Each row is a point on a tangle of strands that fork and nearly touch. The rows are in no order.
In the rows, zero is written as 128.
Two points are linked if the straight distance between their rows is under 97.7. Some points are linked to none.
rado: [177  98 101 176 200 110 144  95 174 140 128 162 181 114 139 154 176 136
 141  97 118 137]
buvu: [158 138 145  81 162 104 105 163  95 112 144 105 105 140 177 146  43 143
 141 134 133  97]
Gipab: [168  79 105 172 159 125 143  56 162 145 143 130 169 100 129 132 181 134
 143 112 120 126]
tol: [119 105 152 101 123 146 160  54 184 105 103 109 211 125 134 129 180 143
 122  80 109 141]
rinon: [ 74 112 149 125 120 130 121 110 199 155 133 156 173 163 111 154 161 155
  88  89 131 186]
kom: [138 113 122  93 107 121 150  74 141 110 102 121 171 129 134 111 142 105
 124 123 128 121]
perel: [104 105 124 129 161  83 177  88 152  51 133 159 161 150 154 121 132 124
 159 117 160 128]
Puzus: [ 69 163 141 123 131 116  76 193  85 113 123 127  55 116 105  96 121 140
 133 163 147 127]
soloz: [ 81  96 153 135 141  75 153  72 135  67 145 149 142 125 155 104 153 124
 169 110 200 115]
pabu: [164 160 161  90 155 111 112 178 106  94 140 102  83 123 178 128  51 156
 136 147 126  84]
sano: [182  96  97 198 142 141 154  68 152 139 166 103 167 129 120 152 178 135
 141 131 113 132]
bosa: [138 136  94 130  89 177 170  98 155 153 130 119 199 156 114 158 160 145
 105  97 103 153]
vezi: [ 85 119 139  67 123 100 101 101 143 181 143 128 135 157 110 116 125 142
 127 154 141 120]
Budag: [ 99 134 134  97  84 148  80 133  92 129 150 123 102  67 115 112 170 110
 133 131 106 159]
kopo: [161 149 116 139 137 140 165 146 144 111 101 127 130 143 151 129  68 131
 143 141 124  82]
nifu: [103 119 144 155  92 143 123 117 118 104 115 156  98  76 127  90 186  89
 134 139 128 136]
tepib: [149 135 116  84  84 117 114 130  62  81  91 107 147 103 129 134  91 116
 129  85 112 142]
Vedim: [117 127 128 118 177  95 166 146 179 106 143 166 130 169 176 152 103 133
 134 158 140 113]
Falab: [ 75 133 126 117  92 150  55 175  71 132 150 136  86  86 107 120 166 133
 134 131 104 160]
zabo: [116 110 113  99 121 114 140  84 161 117 136 147 160 143 141 124 128 113
 136 137 130 120]
dulu: [ 61 113 140 132 107 136 136 104 162 166 139 118 156 156  76 120 111 168
 139 126 125 129]
Bekip: [168 109  99 165 143 150 173  72 164 134 116 124 212 138 115 148 217 152
 103  81 103 155]
netin: [138 130 123 135 139 127  90 133 110 194 140 105  78  92  99 100 107 124
 144 174 123 100]
lat: [162 129 127 154  64 183 113 106  90 155 128  88 124  78 106 114 161 107
 129 116 100 131]
rorof: [156 124 163  79  91 114 149  89  87  92  91 115 159 123 136  99 137  78
 118 120 136 119]
nevut: [101 104 149 143 114 124 134  73 131  95 120 142 117  74 132  91 192 101
 146 122 149 130]
Nuz: [ 84 108 157 112 115 115 127 115 183 146 132 170 171 182 134 152 145 133
  77  89 153 174]
lag: [179 127 112  89 143 109 101 149  80 125 119 104 134 132 162 165  42 142
 134 104 135 112]
meduf: [129 139  94 169 142 162 165 156 169 176 116 151 133 163 127 163  94 157
 114 124 123 115]
fop: [177 132  96 123 136 127 100 149  77 111  99  98 110  97 153 162  45 168
 137  89 123 121]
votab: [116 156 120 160 121 157  87 191 119  89 136 140  62  87 122 109 146 117
 137 161 105 128]
tarif: [ 75 123 174 125 148  88 135 112 100 129 150 125  89 148 138  92 136 115
 140 175 218 100]
sikud: [104 100 140 150 105 143 116  76 146 162 146 109 112  93  94  96 155 131
 146 143 129 122]
kitod: [121 127 127 194  98 138 112 119 122 133 191  60 103 138  75 125 140 144
 148 181 107 126]
fuv: [136 136 113 121 170 123 121 158 161 218 144 132 111 153 123 160 106 143
 112 167 100 126]
lopa: [132 110 164  75 114 135 152  55 154  98  94 103 200 143 140 110 170 119
 107 105 122 117]
Penu: [ 66 107 139 142 143 102 121  83 139 150 151 122  95 106 104  91 153 141
 156 160 157 129]
Fota: [166 145 105 147 157 137 155 153 187 162 121 159 124 144 150 181 138 106
  76 124 106 173]
pes: [117 153 117 128 117 139  70 192 101  92 113 106  73 102  97 132  72 161
 144 111 129 132]
mobe: [109 132 123  49 128  96  80 135 114 185 148 121 143 167 113 143  86 146
 122 121 137 127]
tavab: [ 98 115 126 134 105 166 141  94 196 170 148 129 180 153 108 162 167 153
 102  92 109 166]
rut: [111 146  89 124  96 158 134 155 144 133 130 117 142 149  92 145  64 164
 148 125 111 119]
Ger: [133 112 157 156  84 171 108  82 123 162 156  91 113  80 105 102 176 103
 132 134 108 133]
tud: [ 88 128 108 124  93 144 140 128 161 148 139 129 153 167  91 140  92 158
 139 123 123 135]
Nub: [154 136 125 158  86 166  87 144  81 152 120 111  94  70 104 122 125 114
 133 114 115 121]
Poves: [ 93 114 141  97 143 101 111 115 158 202 140 150 141 189 118 129 132 134
 101 146 143 131]
mag: [172 160 104 119 161 140 162 174 174 158 125 155 128 144 164 182 112 125
 101 137  87 140]
Kef: [111 133 139 125  95 142 107 158  80 102  98 177 110  93 149  95 180  81
 126 128 114 127]
Zituk: [ 71  96 129 140 175  87 121  75 160 152 158 137 136 131 115 111 160 162
 156 136 156 130]
Pil: [114 133 148 109 184  98 167 144 152  96 167 145 106 169 191 128  98 128
 145 180 161  93]
gef: [ 87 101 146 147 140  91 141  61 140  83 136 147 136  83 146  97 185 128
 170 101 176 123]
Gik: [154 141 129 179 161 131 157 145 189 164 109 166 115 131 153 181 132 110
  67  91 143 173]
zutu: [ 54 138 143 154 129 105 112 117 110 137 141 118  66 103  91  80 165 138
 147 179 151 146]
noku: [144 107 126 101 159  77 187  93 139  57 118 152 160 169 160 119 133  94
 139 138 145 119]
pav: [ 91 162 139 122 138 128  57 213  79  84 110 131  52 103 108 124  94 165
 132 133 133 127]
zim: [113 129 137  71  72 120  84 133  73  96 121 110 130 106 131 126  95 123
 136  92 136 141]
zeva: [ 90 129 145  59  77 124  81 115  98 135 136 105 133 112 112 120 100 139
 132 104 135 134]
nipi: [155 128 165  68  88 127 148  94  83 105  67  88 154 102 116  97 173  84
 104  96 109 127]
Kegal: [101 135 143 199  97 148  94 154 107 124 178  80  74 117  73 101 159 134
 140 179 109 145]
fepi: [127 150 156 147 139 118 127 171 101  86 107 154  64 101 162  95 127  90
 130 157 147 101]
fetum: [100 101 171 128 197  77 110 131 160 132 173 174 138 196 167 138 164 121
  77 120 208 161]
zenap: [101  98 102 118 153 102 136  88 175 132 156 159 148 132 132 126 152 140
 146 136 138 134]
Suf: [111 130 135 124 162 115 119 144 168 211 129 153 125 175 119 151 107 131
  97 145 122 138]
rupel: [140 141 114 120 169 117 165 157 189 128 136 162 128 155 168 159 109 131
 129 151 102 123]
Kegug: [129 136 145  88  78 165  80 130  74 115 119 116 128  64 131 124 171 106
 126  92  79 160]
zura: [127 117 160 111 108 130 146 123 162 128 119 170 193 202 145 151 131 108
  72  91 159 152]
gur: [142 108 124 134 129 148 176  57 166 113 104 109 215 125 118 129 195 158
 126  70 102 146]
Gusiz: [172 144  72 105  95 145 179 115 108 130  91 109 183 130 105 142 115 129
 129 105 104 122]
vude: [134 127 130 148 103 146  76 140  87 181 132 110  83  75 102  97 127 120
 136 139 123 114]
zefuv: [133 134 177 125 181 104 170 140 131  85 161 127  87 155 188 108  92 123
 146 178 174  77]
Fek: [158 142  66 132 107 164 171 120 141 154 117 123 182 149 116 161 130 133
 119 114  97 134]
Rupo: [154 130 125 176 142 129 174 133 163 152  86 170 160 170 151 160 140 115
  63  75 156 151]
mer: [137 132  99 189 143 158 136 138 159 172 162  97 118 149  88 142 114 166
 150 164 102 116]
dunat: [170 121 137  74 141 123 143 146 119 115 154 151 177 210 156 139  87  90
 111 127 146 130]
Zozor: [135 124 116 137 174 115 116 110 147 185 152 110  82 103 122 108 125 123
 150 192 120  97]
Nupe: [129 143 147 140 126 131 111 184  71  90  98 179  85 106 166  95 146  77
 125 150 136 103]
Rated: [177 115 137 114 154  87 186 107 117  77  98 126 150 159 148 108 115  85
 130 147 138  97]
viviv: [106 141 102 189 153 160 154 164 172 194 141 127 123 168  95 150 104 185
 123 142 109 119]
zil: [121 120 117  55 126 106  93 156 125 171 148 149 151 181 143 162  86 127
 103 123 136 134]
dem: [199 153 137 114 136 121 170 166  99  86  88 105 127 138 152 122  68 120
 140 133 123  81]
kupo: [122 112 115 189 131 138 126 122 155 145 173  88 106 137  80 125 120 149
 160 172 112 124]
Tuni: [ 77 121 158  69  98 118 109  89 128 156 144 115 139 133 111 103 119 125
 131 131 150 116]
vol: [ 62 163 143 127 131 108  97 160  86 144 119 123  64 110  90  77 131 139
 141 168 148 133]
Bebop: [122 152 166 136 148 116 141 158 124  88 127 132  65 119 168  91  94 111
 142 175 158  81]
somis: [170 132  95 151 132 147  73 157  66 106  91  99  86  69 139 164  86 161
 125  90 122 138]
kibo: [176 115  94 187 198 114 185 117 176 123 111 156 160 127 146 157 147 139
 147 113 111 126]
Pigof: [149 120 157 115 114 115  96 171  20  64  85 147 128 120 154 128 124 106
 116  77 127 155]
bofik: [147 137 148  72  77 154 113 111  82 115  91  98 143  73 118 113 164  93
 122  89  89 150]
fazup: [102 143  94 141 108 133 141 142 146  56 139 132  97 102 109 118 102 119
 160 159 118 140]
Mekes: [131 164 121 151 127 155  85 217 101  66 106 158  73  92 134 121 143 124
 135 140  97 126]
Ralo: [139 131 175 111 144 112  86 163  42 126 161 115  77 129 163 103  95  94
 124 146 186 109]
Sazu: [152 143  97  94  82 126 157 125  88  91  85 105 159 114 105 126  94 117
 138  98 108 134]
vov: [184 112  92 210 151 143 175  93 154 143 161 124 188 150 124 172 199 143
 115  94 108 154]
futip: [172 135 103 166 105 168  69 163  53 119 108 105  96  66 120 146 125 143
 123  92  98 148]
Dos: [196 134 122 100 145 101 179 138  89  94  84 109 137 130 137 126  98  87
 136 132 124  96]
pud: [151 155 104 151 126 154 182 161 157 138  97 147 152 162 144 151  70 151
 126 118 122  88]
Debut: [116 139 124 183 108 153  83 182 113 116 159 112  60 103  85 104 147 132
 140 167 109 142]
zeza: [158 135 145 138 112 140 159 127 158 159  93 164 177 184 143 157 137 104
  53  82 153 150]
gid: [122 149  99 128  98 150 104 166 111 107 121 105 108 112  94 131  68 160
 153 126 124 116]
nedoz: [147 124  97 110 171 118 117 125 163 192 162 122 104 130 133 143 121 127
 134 180  99 111]

Follow the links from the first point to the second, and from the first to the third. Name the last point that the two ways share.
zil / fop / tavab => vezi
somis / zeva / Puzus => Nub
Budag / Bekip / zenap => kom
zabo / gid / somis => Penu
Gipab / zenap / bofik => kom

A fork is a point with three links, a tip a point with one. Leave the first point through the second and follow the links. Name the first fork or tip that comes.
nedoz / fuv => vezi
Dos / dem => Mekes
nipi / bofik => Falab
sano / vov => kom
gur / Bekip => kibo
lag / fop => Nub
tud / rut => Penu
futip / somis => pabu

Name the points in between on the shortest way along the links from the first point to the second, in order.
zeva / Fek => zim, tepib, Sazu, Gusiz
pabu / Nub => buvu, lag, fop, somis, futip
perel / Kef => soloz, gef, nevut, nifu
gur / vol => tol, lopa, kom, zabo, zenap, Zituk, Penu, zutu
zeza / bosa => zura, Nuz, rinon, tavab
